Points on a hilly landscape, in no order, each with its height.
A ball rolls from a point to whichever of its 4 nearest points has the largest drop for the distance, and stops where none of them is lower. Distance is the straight distance between rows; heights are no part of it.
j_294: [ -3 -35   8  -6 -29   3 -45 -11  -2  22  -2 -34  -8  40   0 -33  -8  -5
 -17  25 -16 -22  14  47 -19 -19   1 -40]  h=1.96
j_916: [ 35 -17  -7 -16   1 -53 -46  -6 -11   4 -26  20  16 -14 -13  49 -28  10
 -10  24 -63   9 -24   8 -10   2   0 -65]  h=2.27
j_839: [-55 -21  -7 -16  14  43 -11   0  -9  23  20 -18   4  52 -29 -14  33 -38
 -17 -41   3  -1  19  13 -25  -9 -14  -3]  h=3.39
j_76: [  4 -32   5 -67 -67  26 -20  -4 -20   8 -35 -16 -11  16  27  -3  -9 -10
  16 -40 -44  15   6  28 -30 -20  35 -40]  h=3.01
j_994: [ 53   1  15  17 -10  11  15  -1  21 -30  -8 -13  -6 -39  36 -18  -4  36
  43  -5  -6  -7 -28 -20  23  17 -18  31]  h=3.22
j_942: [  3  11  -6  -2 -10 -11  15  18 -34  11   6  14   9  42  14 -11  -7 -20
 -29   2  40 -10  39  18 -29 -30   2  18]  h=2.45
j_211: [ 24 -21  12   7 -26 -33 -54  -8 -12  27  -3  -8   4  45   1 -33 -33   4
 -49  45  11 -46  33  36 -10 -48   8 -35]  h=1.34
j_424: [-43  31  -9 -19  -8  43  54 -28  29 -15  -8  -7 -22 -27 -11  22  37 -17
  58 -43 -21  37 -13 -11  20  42  19  37]  h=4.85
j_362: [ 25 -31   5   1  -3 -51 -52  -6  -6  10  -4   2  14  16 -18  11 -36   5
 -32  47  -6 -11  -2   9   1 -22   8 -54]  h=2.03
j_968: [-10 -27  12  -7 -17  54 -47  -5   0  40  14 -35 -14  51   6 -62   7  -3
 -19 -11  -3 -31  -2  35 -18 -13 -42 -16]  h=3.15
j_378: [ 29   0  -1  19  26 -58 -27   3  -5   1  -1  16  21 -18 -14  22 -27  22
 -19  41  -5  -2 -22 -13  11   2 -13 -30]  h=1.78
j_341: [-26 -24   4  33  21 -52 -63   7  -1  19  31 -14  10  27 -39 -15 -14 -13
 -69  75  13 -33  34  16  16 -22  29 -43]  h=1.76
j_726: [  7  -1   4 -10 -23  -6 -32   1 -27  30 -11  20  -2  60  -1 -19 -11  -6
 -55   4  20 -52  75  62 -44 -74   8  -4]  h=1.77
j_624: [-29 -35  26   5  18 106 -24 -13  51  28  39 -42 -24  16  -7 -63  22   0
  19 -33  14 -18 -28  -1  26  16 -42   8]  h=5.56
j_554: [ 65   0   9  54  21 -59 -32  20  -9 -15 -16  14  26 -28  19 -21 -34  54
  -4  29 -16 -29 -37 -21  23 -12 -35   4]  h=2.11
j_949: [-16 -21  -5 -71 -40   4 -10   2 -24  13 -29  12   0  27  -5  32  -8 -29
  -4 -42 -25  28  32  25 -39 -32  53 -37]  h=2.64
j_354: [ -1  -5 -18 -47  10 -53 -33  -4 -13   8 -19  33  17 -17 -27  85 -18  -9
 -22  11 -64  29  -7  10 -22  14  25 -79]  h=2.54
j_74: [-30 -31   8  20  12  39 -28 -11  30  18  23 -42 -16   3 -16 -38  17  -8
   7  20 -17  -9 -10  21   8  17 -16 -17]  h=4.10
j_200: [ 57   2  24  43  12 -18  -8   4  19 -29  -7 -10  -3 -40  21 -24 -10  50
  26  17 -11 -18 -37 -29  35   5 -27  15]  h=3.13
j_264: [-46  -7 -19 -45  -7  -4   6   4 -25  -2  -2  16  10  39 -32  40  20 -45
 -25 -23  -7  36  52  18 -31 -28  44 -18]  h=2.28
j_268: [ -6  21 -17 -21 -27  10  52  24 -44   0 -10  29   9  41  20 -11   4 -30
  -5 -41  38   8  37   5 -40 -32  -2  44]  h=3.40
j_762: [ 16 -33  17   2   6  -4 -25 -31  30 -10  -3 -18  -6 -30 -22  11   0  12
  27  33 -34  22 -24   5  26  24  12 -47]  h=2.62
j_356: [-38  10 -23 -38 -12   4  40  10 -34  -5  -7  23  12  41 -24  26  20 -52
 -14 -37   6  40  48   8 -27 -26  27  15]  h=2.81
j_388: [-11   5   5 -17  19 -12  11 -21  11 -10   4   3   7 -27 -23  51   6   5
  16   8  -5  35 -14 -10  12  31  29 -18]  h=3.41
j_55: [ 33  16  -4 -44 -19  -3  27  13 -31  -2 -27  25  17 -19  39  42 -13   8
  19 -53 -10  19 -13 -26 -18  10   6  12]  h=3.17
j_208: [-57  -1 -12 -19  24 -15  24 -10  -7 -15  23   2  13   4 -44  61  21 -31
  -8  -2   4  48  28   0   6  19  44  -8]  h=3.52
j_389: [ 38  -7   7  48  30 -61 -37   9  -1  -9  -1  10  17 -30  -8 -16 -36  44
 -10  45 -10 -18 -32 -17  23   0 -20 -17]  h=1.93
j_431: [-32  28  -7  54  29  26  42  31   7  18  27  -8  -5  -8  14 -51  23   7
  -2  -8  48 -21   0 -12   8  15 -30  48]  h=5.74
j_967: [-20 -29   1  -5  -3   3 -18 -16   9   2   9 -29   3   3 -18  13   5 -13
   7  23 -14  22   2  20  -2  10  23 -36]  h=3.14
j_851: [-59 -19 -11 -17  19  67  12  -7   5  18  26 -19   6  40 -34 -16  40 -39
   0 -69  16   9   6 -14  -5  -4 -25  14]  h=4.17
j_358: [ 39  14  -9 -36 -17 -25  18  23 -44   0 -27  43  19  15  29  34 -23 -10
 -17 -27  25   4  20  -9 -41 -27  10  10]  h=1.95
j_179: [ 12 -22  26  30  -3  54 -11 -13  55 -13   6 -37 -47 -26   2 -48  22   7
  48  24 -36 -10 -29   5  36  26 -23   4]  h=4.47
j_927: [-13 -19   0   6  -2 -34 -57  -2  -9  27  16  -3   3  50 -28  -4  -8 -18
 -62  45  13 -37  60  43 -14 -46  25 -40]  h=1.54
j_662: [-49 -16 -14 -53 -36  43  22  -8 -13  10 -12 -12  -3  15  -1   7  19 -42
  26 -61 -42  37   7  17 -19  -4  21 -10]  h=3.48
j_828: [ -5  18 -23 -21  29 -74 -22   3 -17  -5   7  55  24   7 -28  93 -25 -19
 -51  31  -7  20  20  -3 -21  -5  14 -49]  h=1.68
j_857: [-53  -9 -14 -33 -21  77  34 -14  14  10   0 -15 -10   3 -11   0  36 -41
  40 -76 -33  27  -9  -5   4  14 -17  11]  h=5.54
j_611: [ 30  -7  10  -4 -40  -4 -33  -3 -30  35 -16  11  -9  52  24 -47 -29   4
 -43   8  26 -62  47  52 -33 -63  -7   1]  h=1.59
j_94: [ 67 -24  13 -25 -48  -3 -21   7 -25  -1 -32  -6   9   8  46 -12 -33  14
   1 -12  -5 -14 -12   3 -22 -20  -8 -10]  h=2.95
j_579: [-35  -6  15  35  37  58  -5  14  18  35  41 -27  -5  18  -6 -66  18  -3
 -15 -16  42 -28 -12 -12  12   9 -39  26]  h=5.89
j_608: [  9  14   3  37  22 -80 -31  36 -17   9  23  44  27   8  -6 -17 -39   8
 -75  61  54 -39  22 -16  17 -34   6  -9]  h=2.44
j_15: [ 32 -29  15  35   4 -39 -40  -1   3   4   6  -7   9  -4  -5 -35 -35  23
 -17  56   5 -22 -16  -4  21 -14  -8 -30]  h=2.06
j_837: [-15 -22  21  46  20  29 -30 -16  49   3  15 -44 -31 -27 -27 -45  24  11
  17  50 -31 -14 -19   8  36  29  -9 -18]  h=3.62
j_86: [  7   2  -4 -40 -21 -12   3   6 -31   7 -22  51  10  47   0  16 -13 -31
 -47 -19  23 -12  81  37 -50 -69  31   3]  h=2.02
j_724: [-49 -10   3   8  30  11   1 -30  37 -14  17 -25 -14 -27 -50  30  34 -10
  20  24 -16  32  -3   4  25  40  30 -17]  h=4.09
j_753: [-24   9 -10 -39  26 -43   2   4 -20 -10  10  46  18  21 -36  82  -5 -30
 -43   8   5  35  41  -5 -20 -10  41 -30]  h=2.00
j_116: [  8   6   0  17 -10  25  36   2   8 -14  -1 -12 -11 -22  30 -14  10  17
  34 -10  17   9 -13 -10   9  19  -7  40]  h=3.36
j_456: [ 33  32 -22   5  -1 -81   3   8 -28 -24 -38  26  29 -43  18  69 -10  18
  -4  21 -60  10 -25  -1  -9  22  -7  -5]  h=2.24
j_175: [ 44 -53  23  -2 -40 -18 -77 -20  -2  10 -16 -27  -5  31   6 -40 -37  23
 -13  41 -26 -25  -8  37   3 -31  -3 -61]  h=2.58
j_739: [ -3  22  -6  23   1  -8  36  24 -27  10  16   5   5  18  25 -30  -3  -5
 -19   8  51 -15  19  -5 -11 -11  -7  37]  h=2.67
j_343: [-59  -7  -8  20  33  20  10  -3   9   8  32 -21  -3   6 -39   8  32 -29
  -6  -1   8  18  13   5   1  25  -2   8]  h=4.88
j_602: [-26 -22   9  46  28 -22 -24   0  13   8  28 -27   0 -10 -25 -28   2  -1
 -27  61  12 -15   3   8  28  13   8 -19]  h=2.50
j_131: [-25   0   1  -4 -13  61  10 -25  48 -14  -2 -21 -33 -25 -13  -1  38 -15
  62 -15 -38  18 -21  -2  27  42   3  12]  h=5.77
j_226: [ 39  18   0  -7   4 -17  17   4  -7 -11 -12  13  18 -29  27  32  -6  29
  14 -12   2   7 -27 -23   1  18  -8  12]  h=3.42
j_802: [-32   4  -2   2  34 -36  11  -9   7 -13  23   5  10 -11 -33  44   8  -4
 -12  29  23  28   8  -5  13  21  27 -11]  h=3.20
j_42: [ -7  22   1 -39 -36  61  41 -21  31 -28 -19  -5 -31 -38  13   8  25  -2
  79 -53 -46  28 -27 -22  34  41  20  42]  h=5.75
j_910: [ 43  -8  22  17  10   0  -3 -14  28 -25  -8 -12 -14 -45   5 -10  -2  33
  34  18 -19   1 -33 -22  29  23  -4  -5]  h=3.21
j_332: [ 65 -25  18 -10 -50 -24 -59  -8 -25  15 -27   0   5  35  24 -34 -51  26
 -27  20   4 -52  10  27 -22 -57  -6 -26]  h=1.58
j_8: [  3   2  16  43   4  71   2  12  45   7  14 -31 -37 -17  25 -77  20  13
  35  -1   2 -36 -31  -7  27  21 -54  37]  h=5.48
j_286: [ 10  17 -10  11  28 -77 -24  18 -19   8  17  49  19  18 -12  33 -39  -8
 -71  46  42 -18  40 -10  -5 -35   8 -16]  h=2.37
j_295: [ -3 -25   6 -13 -36  83  -1  -7  27  -4  -7 -26 -25  -4  26 -35  19  -8
  51 -27 -40   0 -33  16   9  19 -25  12]  h=4.57
j_626: [ -7  41   7 -10  -1  35  27 -31  56 -38 -15  -8 -38 -42 -10  20  33  11
  64 -12 -22  28 -29 -27  38  50  27  28]  h=5.33
j_915: [-22   0   6  35   6  46  10 -13  46  -3  11 -25 -30 -25  -9 -26  28  -1
  36  10 -13   1 -15  -1  25  34 -15  18]  h=5.21
j_183: [-60 -15  -6  -8  22  77   8 -16  33  16  24 -28  -8   8 -34  -8  42 -34
  27 -58  -3  14 -12 -12  10  18 -23  13]  h=5.02
j_561: [-39 -12  -9 -54 -16  10  10 -10 -16  -1  -6  -2   3   7 -19  40  10 -31
  10 -28 -27  48  14   7  -9   2  51 -30]  h=3.16
j_46: [-33   3  -8   2   4   4  33  -5  -9   0  12  -3   6   1  -7  18  18 -19
   8  -6  19  27  10   4   0  17  11  13]  h=4.20
j_256: [-11  52 -25  -6  53 -87  18  20 -20 -13  20  62  26  -4 -13  81 -18   1
 -57  31  28  21  20 -24 -11  -1  -3  -4]  h=1.48
j_848: [-22   7  -1  47  26 -38  -4  27  -8  14  34  -1  14   4  -8 -35  -6  -1
 -48  56  47 -25  20   0  21  -5   8   4]  h=2.78
j_850: [-12   7 -14 -51 -23  -3  32   9 -37  -4 -17  27  11  15   4  34  -2 -25
  -1 -41  12  35  23   0 -25 -11  34   4]  h=2.47
j_529: [ 22 -12   6   2 -30  -9 -25   2 -22  22  -6  -7  -5  37  16 -35 -20  -5
 -31  21  24 -34  24  29 -17 -33   0 -11]  h=1.57
j_543: [ 12  25  -4 -33  13 -17  19 -16   2 -13 -16  23   9 -47   0  64   3  16
  25 -21 -35  32 -29 -21   0  36  14  -2]  h=3.53
j_113: [ 11 -11   4   1  -5  -7   2  -6   2  -4   1  -8   4 -10  -1   8  -7   7
  12  14  12  12  -9  -1   3  10  11  -8]  h=2.80
j_796: [-28 -18  -4 -45 -51  88  18 -11  15   6 -13 -20 -18  -1  24 -23  23 -28
  53 -63 -55  21 -21  12   1  11 -11   9]  h=5.22
j_278: [ 66 -16  17  24 -18 -21 -16  17 -17  -7 -14  -9  12  -6  44 -48 -36  39
   0  15  16 -29 -17 -12   8 -20 -24  13]  h=2.23
j_221: [ 17 -17   9  -9 -25  30  14 -10  11 -10  -6 -11  -6 -19  23 -10   5   5
  39  -9 -11  11 -17  -1   7  22   2   5]  h=1.79
j_56: [ 12 -22  -2 -53 -21 -27 -41  -6 -11  16 -21  24   9  22 -12  47 -25 -12
 -23  -3 -22  10  21  22 -35 -33  39 -67]  h=2.26
j_285: [ 31   7  -7  11  15 -66 -17  16 -22   3   2  32  21   9  -3  20 -41   5
 -41  36  25 -21   7 -13  -8 -27  -7 -14]  h=2.29
j_527: [ 18   4  -4  12 -37  39  43  15 -12  -4  -6 -12  -6  -1  57 -37   4   4
  35 -36  15  -6 -10  -5 -10   3 -25  56]  h=3.35
j_681: [ 10  52   7  60  32  12  24   2  56 -38   6 -19 -37 -50  -2 -39  17  51
  33  28  19 -19 -25 -35  48  26   1  35]  h=4.59
j_700: [-33  10   6 -13  13  16  16 -32  34 -18   3 -11 -11 -36 -35  39  28  -6
  41   0 -17  43 -15  -9  23  42  36  -2]  h=4.35
j_14: [-13  -4 -13 -28  -3 -18 -17   8 -23   3   1  29   8  54 -18  30  -3 -37
 -51   5  12  -5  74  31 -41 -55  36 -13]  h=2.22
j_150: [-38 -10  -7  -3  16 -11  -4  -1  -6   2  26  -9   6  21 -28  27  11 -31
 -16  20   9  20  27  15  -5   8  22 -16]  h=3.59
j_414: [ 37  -3  -5 -62 -30 -14  -4   9 -34   7 -41  25  12 -14  26  48 -24  -5
   5 -45 -46  19 -10  -7 -29  -1  20 -28]  h=2.52
j_240: [  4 -30  11  33  25 -57 -60  -4   7   6  17  -6  13   0 -35   1 -31  10
 -38  71   4 -12   1   1  21 -14  16 -53]  h=1.91
j_498: [-35  -2 -20 -46 -21  20   2   8 -26  17 -21  16   1  62 -23   4  21 -45
 -28 -49  -5   4  58  38 -53 -53  23   1]  h=1.25
j_513: [ 24   2   6  42 -17  30  18  24  -5  13  10 -23  -6  -1  61 -85  -1  24
   7   2  25 -38 -13  -1   5   0 -47  50]  h=6.43
j_651: [-49  33 -20  -9  -5  26  81  -6  -3 -12   1   8   1  -9  -4  19  34 -19
  32 -50  13  39   5 -21   4  19   5  49]  h=3.50
j_169: [ 33   0  -3  43  16 -81 -46  20 -20   9   0  35  30  -4   0  -9 -52  30
 -51  54  15 -36 -13 -16  10 -29 -16 -19]  h=2.34
j_912: [ 21 -30   8 -33 -63  27 -22  -4 -17  10 -23 -22 -12  28  37 -34 -11  -2
   7 -17 -21 -12   5  35 -29 -19  -4 -14]  h=2.39
j_214: [  1  -7  -6 -37   4 -33 -10  -1 -17  -1  -3  18  17  10 -14  54 -16 -14
 -17   6   0  21  12   4 -17  -4  29 -41]  h=1.87
j_168: [-30  21 -22 -36 -25  20  66  10 -36  -7  -9  16   7  17   7  11  21 -35
  10 -60  12  38  25  -9 -22  -8  12  36]  h=2.92
j_19: [-32 -18  -8 -37 -16  17 -34  -5 -16  27 -17  16  -7  70 -24   3  22 -25
 -48 -33 -12 -26  82  63 -55 -70  11 -11]  h=1.94
j_688: [ 27  37  15  23  28  -2  14 -17  51 -44  -5  -6 -28 -50  -9   9  14  47
  39  14  -3   7 -39 -37  41  31   5  10]  h=3.96
j_830: [-25   6   5  56  28  23  12   5  31  11  24 -30 -19 -23  -5 -46  17  10
   7  29  14 -14 -10  -5  27  24 -18  20]  h=5.08
j_493: [ 42   3   8  27 -26  38  27  11  16 -23  -5 -25 -13 -24  52 -46   6  28
  43 -15   5 -20 -25 -11  21  10 -28  55]  h=1.56
j_867: [-23  12  18  67  39  42 -17   0  59  -1  18 -36 -43 -39 -24 -61  30  15
  16  47 -10 -24 -20 -12  47  34 -18   1]  h=4.32
j_394: [ 30 -24   9 -32 -49  -2 -36  -8 -19  17 -25  -5  -6  39  17 -15 -21  -3
 -19  -3  -3 -24  26  43 -35 -42  14 -35]  h=1.88
j_786: [-19  37 -17 -18   5 -18  71  13 -26 -18   7  31  17   5  12  36   9   1
   0 -34  45  36  16 -22  -8   5  17  41]  h=1.80
j_657: [ 18  31 -20  -6  24 -65  12  23 -25  -3  -3  47  27  -8   5  58 -22   9
 -36  13  19   3  -1 -17 -14  -2 -10  -3]  h=0.94
j_452: [-13   7  -7  -8 -35  61  44  -2  13  -6  -6 -11 -10 -11  37 -21  24 -12
  50 -53  -9  12 -15  -9   4  22 -20  50]  h=4.44
j_374: [ 52 -44  21   8 -30  -7 -39  -6  -4  -2  -8 -23  -1   7  23 -47 -31  27
   2  30 -17 -25 -17  14  11 -19 -14 -26]  h=2.35
j_799: [-20  28  -6  35  14  51  39   5  38  -6  10 -17 -30 -26  11 -30  28   7
  39 -11  17  -2 -16 -12  19  31 -25  52]  h=4.84
j_271: [ 79 -12  18  13 -49  -2 -11  16 -31  -5 -24 -19  13  13  66 -58 -37  29
  -2  -5  16 -43  -9   0  -6 -32 -34  31]  h=2.71
j_115: [-42   6  -9  -8  -8  66  41   1   1  12   7  -6   2  12   5 -23  30 -32
  27 -64   9  17  -5 -11  -4   6 -36  36]  h=4.96
j_345: [ 29  -6  27  49  33 -27 -25 -12  36 -27   0 -12 -13 -47 -25 -23 -14  48
  20  50 -15 -12 -34 -27  48  11  -8 -15]  h=2.57
j_870: [ 50   9  -7  69  20 -92 -50  25 -27 -16 -25  27  26 -26  13   0 -41  52
 -16  50 -45 -26 -38  -4   9 -12 -35  -3]  h=2.30
j_239: [ -4  38 -13 -27 -34  39  77  -3  -1 -22 -17  10  -2 -24  37  11  18   7
  61 -75   1  27 -12 -32   8  23  11  69]  h=4.52
j_65: [ 33   3  -7 -32   2 -32  -3  -1 -15  -3 -26  23  18 -34  12  55 -13  14
  12  -9 -44  17 -27 -11 -12  21   2 -25]  h=2.88
j_186: [ 40  18   5  16  32 -43 -11  -7  13 -22 -12  12  10 -52  -3  31  -6  40
  14  17 -28   2 -36 -21  18  22 -18  -7]  h=3.71
j_735: [ 61 -24   1  13  -7 -55 -63   0 -19   6 -30  15  20   5   6   5 -46  25
 -19  38 -38 -28 -24   4  -8 -27 -25 -43]  h=2.01
j_196: [-22   0 -10 -19 -30  34  30   6 -25   8  -7  -3   1  28  15 -11   9 -30
  12 -42   3  11  14  13 -29 -10  -4  16]  h=3.58
j_895: [ 28  67   5 -21  12  16  28 -24  47 -45 -27   6 -25 -52  13  35  25  33
  61 -37 -25  20 -43 -49  35  45  15  40]  h=5.88
j_831: [-17  33  -4  51  45 -31  32  20  16 -14  27  -1  -1 -36  -5 -13   3  31
 -16  37  51  -7  -5 -22  34  13   7  27]  h=3.63
j_91: [-69  16  -1   3  41   5  25 -36  37 -21  19 -15  -8 -28 -58  55  43 -14
  23   7  -6  44   1  -7  28  50  42   7]  h=4.99
j_605: [-78   5  -7  21  51  51   7 -22  45   3  33 -30 -18 -12 -61  13  51 -27
  17 -17  -2  14  -6 -14  22  40  -5  15]  h=5.66
j_940: [-43  11 -19 -13   0  45  45  11 -25  14  10   6   6  39  -7 -17  31 -44
  -6 -61  23  14  18  -7 -21 -15 -30  33]  h=4.23
j_316: [-52 -12  15  51  61  54 -26   1  43  25  42 -37 -19 -14 -38 -50  34  -3
  -9  14  19 -26 -15 -19  26  29 -20   5]  h=5.20
j_887: [ 38  33 -28 -22  -7 -63   9  27 -47  -2 -33  49  25 -16  24  69 -24   0
 -24  -9 -22   0   3  -9 -41  -5  -6  -7]  h=1.47
j_352: [ 36   6   1  -6 -28   3  28  11 -24  -9 -12   3  10   2  46  -8 -12  11
  13 -24  26  -3  -2 -10 -14  -7  -5  31]  h=3.93
j_436: [ 11  -7  -1   4 -20  -5   9   6 -24   9   1  -8   1  22  21 -16 -13  -5
 -10   9  25 -10  15   9 -14 -12   0   6]  h=2.04
j_266: [-48  22  -3  23  51 -27  32  -3  11 -17  33   2   2 -20 -36  37  16   2
 -15  32  34  27  12 -11  25  24  27  11]  h=3.80
j_506: [ 67   4   1   2 -27 -40 -20  17 -38  16 -19  25  17  28  37 -24 -47  12
 -37  12  37 -51  17   0 -26 -55 -10  14]  h=1.97
j_982: [ -3  18 -12   8 -17  21  41  23 -37  14   2   5   2  38  39 -39   6 -17
  -7 -25  43 -13  17   4 -27 -18 -22  49]  h=3.00
j_804: [  3 -29  12  -8 -35  74 -17  -5  12  16   1 -32 -21  18  33 -53  10  -1
  25 -21 -26 -18 -26  28  -4   4 -47   4]  h=3.92
j_463: [ 36  14  -9  -7  -2 -46   5  19 -33   4  -9  37  15  19  15  19 -32  -2
 -36  11  41 -15  22  -9 -21 -28  -1   5]  h=2.16
j_228: [ 42  20 -22  19   2 -85 -25  17 -34  -6 -34  38  29 -14  13  47 -34  12
 -31  27 -31 -14 -11  -5 -22 -14 -24 -15]  h=1.81
j_17: [ 25  -3  -1   5   1 -31   1   8 -20   0   6   7  14   6   9   0 -27   5
 -21  25  31  -9   3  -7  -4 -12   4  -5]  h=2.36
j_47: [-17 -13   3   5   1  18 -35   6 -15  38  23 -19  -3  55  -3 -44   7 -19
 -39   2  19 -39  24  35 -24 -23 -19  -4]  h=2.63
j_674: [  2  44  -8 -20  21 -16  48  -7   4 -26 -10  27  14 -39  12  57   9  23
  27 -30   7  30 -26 -34   5  28  15  31]  h=3.57
j_495: [ -5  -5   7  38  -4  21  -7  12  -1  24  16 -28  -9  11  23 -71   2   5
 -11  23  21 -33  -6  10   4   4 -34  11]  h=6.27
j_497: [ 50  28 -10 -56 -31 -29  15  31 -58   4 -52  56  18   1  42  49 -27 -12
 -22 -58 -11  -6  14 -11 -60 -29  12  12]  h=1.74
j_464: [-74  -3 -20 -29   0  56  31 -19  17   8  11 -16  -2   2 -36  17  47 -44
  27 -62 -31  38   1  -5   7  16   2   4]  h=5.06
j_258: [-42  -4   1   6  23  74  30   5   6  25  32 -15   0  29  -8 -40  25 -23
   3 -63  42  -4  -3 -21   5  -1 -43  44]  h=5.17
j_871: [ -4  12   6  39   8  72  28  25  22  19  20 -19 -18   1  39 -77  13  18
  22 -32  38 -34 -30 -17  13  13 -60  61]  h=6.20
j_92: [-33 -28  -3 -12 -13  37 -12  -9   1  18  12 -28  -5  28  -5 -14  18 -26
   4 -13 -14   8   4  25 -20   2  -7 -17]  h=3.70
j_740: [-40 -31  -4  20  37 -39 -37   0   8   0  37 -20   4  12 -48  17  -3 -13
 -48  63  10   1  28  13  15   3  32 -45]  h=2.05
j_814: [  8 -29  22  13 -13  97 -14  -2  46   4   4 -33 -37   0  27 -69  20   6
  45 -14 -29 -27 -40  14  24  18 -55  17]  h=4.66
j_518: [ 18 -42  23  28 -13  27 -31 -15  30  -6   5 -42 -25 -14   5 -55   0  17
  27  40 -38 -14 -24  16  26  11 -18 -22]  h=4.02
j_23: [ -3  10  -8 -16  10 -42   5  13 -26  -5  13  34  15  24 -12  41 -13 -22
 -40  13  37  15  42  -1 -18 -19  24  -5]  h=2.42
j_526: [-23  42  -3   0  30   0  46 -23  34 -29   0   3  -8 -37 -18  36  26  19
  35  -6  14  32 -18 -25  24  38  27  27]  h=1.41
j_403: [ 30  15   6  59  38 -54 -11  20   9 -16   8  10  12 -38  -3 -25 -25  57
 -13  41  21 -23 -33 -31  37  -2 -14   4]  h=2.13
j_250: [  5  30   2   9  -8  35  39 -10  35 -27  -7  -6 -25 -36  13  -1  22  15
  59 -25  -4  14 -21 -21  23  36   2  44]  h=4.45
j_900: [-56  32 -14  30  36  13  50  -5  23  -9  26  -7 -10 -14 -24  12  31  -6
  11   0  26  24   6 -11  15  33   5  39]  h=4.97
j_483: [-27 -10  -2 -22  30 -36  -5 -13  -1 -11  17   8  16  -6 -45  66   3 -17
 -17  23   2  40   6  -4   4  19  39 -39]  h=2.56
j_434: [ 22 -20   6 -35 -33   6  -3  -1 -18   1 -19  -6   3   9  26   4 -16  -2
   9 -13 -11   8  -2   9 -21  -6  14 -19]  h=2.93
j_899: [ 11  -4  -2 -48 -48  24  39  10 -33  -5 -26   5   5   0  35   7  -7  -9
  28 -58  -5  21   0  -8 -20   1  19  19]  h=3.19
j_759: [ 34 -33  13  -7  -8 -22 -36 -13  -2  -2 -10  -7   7  -6  -2   4 -25  13
   2  25 -22   3 -17   5   0  -2  -1 -48]  h=2.20
j_213: [ 20  24   1  16 -12 -18  -4  26 -37  33   3  40   8  49  24 -54 -20  -4
 -68  17  57 -68  64  38 -29 -61  -5  38]  h=1.83
j_51: [ -7  35  -9   5  40 -45  40  10  -9 -16  19  28  16 -12  -4  45  -4  15
 -17  13  45  21   0 -20   5  12  14  17]  h=2.87
j_852: [-58  -6 -21 -39 -11  38  17   0 -20  14  -2  -3   7  45 -23   6  35 -55
 -10 -62 -14  23  29  12 -31 -21   0  -5]  h=2.48
j_104: [-58 -22  -9 -15   4  60   9 -13  10  13  20 -22  -1  20 -22  -8  35 -36
  14 -42 -11  13  -1   3  -3  10 -15   2]  h=4.39
j_306: [-22 -17  11  42  33   4 -17 -19  42  -5  23 -37 -20 -35 -39 -11  18   5
  12  54 -13   5  -8   6  32  26   9 -22]  h=3.12
j_568: [-13  54  -2  30  32   5  47  -6  44 -36   4  -7 -22 -40  -4   9  21  30
  35   2  31  12 -19 -31  30  30  13  48]  h=3.72
j_932: [ 10  23 -21 -32  16 -58  -6  10 -26   0  -8  59  23   1  -8  80 -24 -18
 -41   5  -3  14  21  -3 -31 -12  12 -30]  h=1.40
j_777: [ 19 -32  15 -33 -16  16 -17 -28  18 -14  -8 -13  -7 -32   2  17   1   6
  40  -3 -48  25 -24   1  14  27  21 -37]  h=3.18
j_751: [  1   9  14 -45  14  10  -5 -44  36 -14 -11   2 -14 -54 -32  54  16  13
  50  -7 -65  43 -33 -18  26  48  42 -32]  h=4.16
j_639: [  4  17   1  41  17 -26  25  30 -11   1  23   0   6  -6  17 -30  -8  14
 -20  30  52 -17   5 -10   9  -2   0  26]  h=3.09
j_444: [ 11   7   8  -5  11   1  18 -22  26 -21  -4   1  -7 -40 -11  26  12  17
  38   3  -8  26 -24 -17  22  32  16   2]  h=3.64
j_741: [ -8 -21   9 -11 -33  20 -49  -5 -16  39  -6 -22 -14  63   1 -34   2  -8
 -30  -3   1 -43  37  59 -37 -40 -12 -30]  h=2.25
j_844: [ 39 -41  10  15  11 -60 -74 -15   0   8 -13   5  17  -2 -25   4 -44  27
 -15  50 -47 -11 -32   6   5 -14  -8 -71]  h=2.09
j_928: [ 44  12  25  47   0  23   7   0  44 -38  -5 -27 -39 -44  19 -46   8  40
  52  15 -10 -22 -27 -22  45  16 -23  35]  h=3.65
j_409: [  5   6  -9  -3  33 -59 -10  -2  -8  -5   7  30  19 -17 -24  61 -15   7
 -26  34   6  14  -7  -8   1  11   6 -32]  h=1.46
j_637: [ 77  -6   8  23 -20 -50 -42  13 -33  10 -26  16  19  13  31 -24 -54  29
 -30  21  10 -47 -12  -8  -6 -43 -25  -2]  h=1.82

For each start below, name the point where the ball stops.
j_183 | j_498
j_286 | j_657
j_362 | j_211
j_844 | j_211
j_266 | j_657
j_258 | j_498
j_388 | j_657
j_605 | j_211
j_688 | j_657
j_343 | j_211
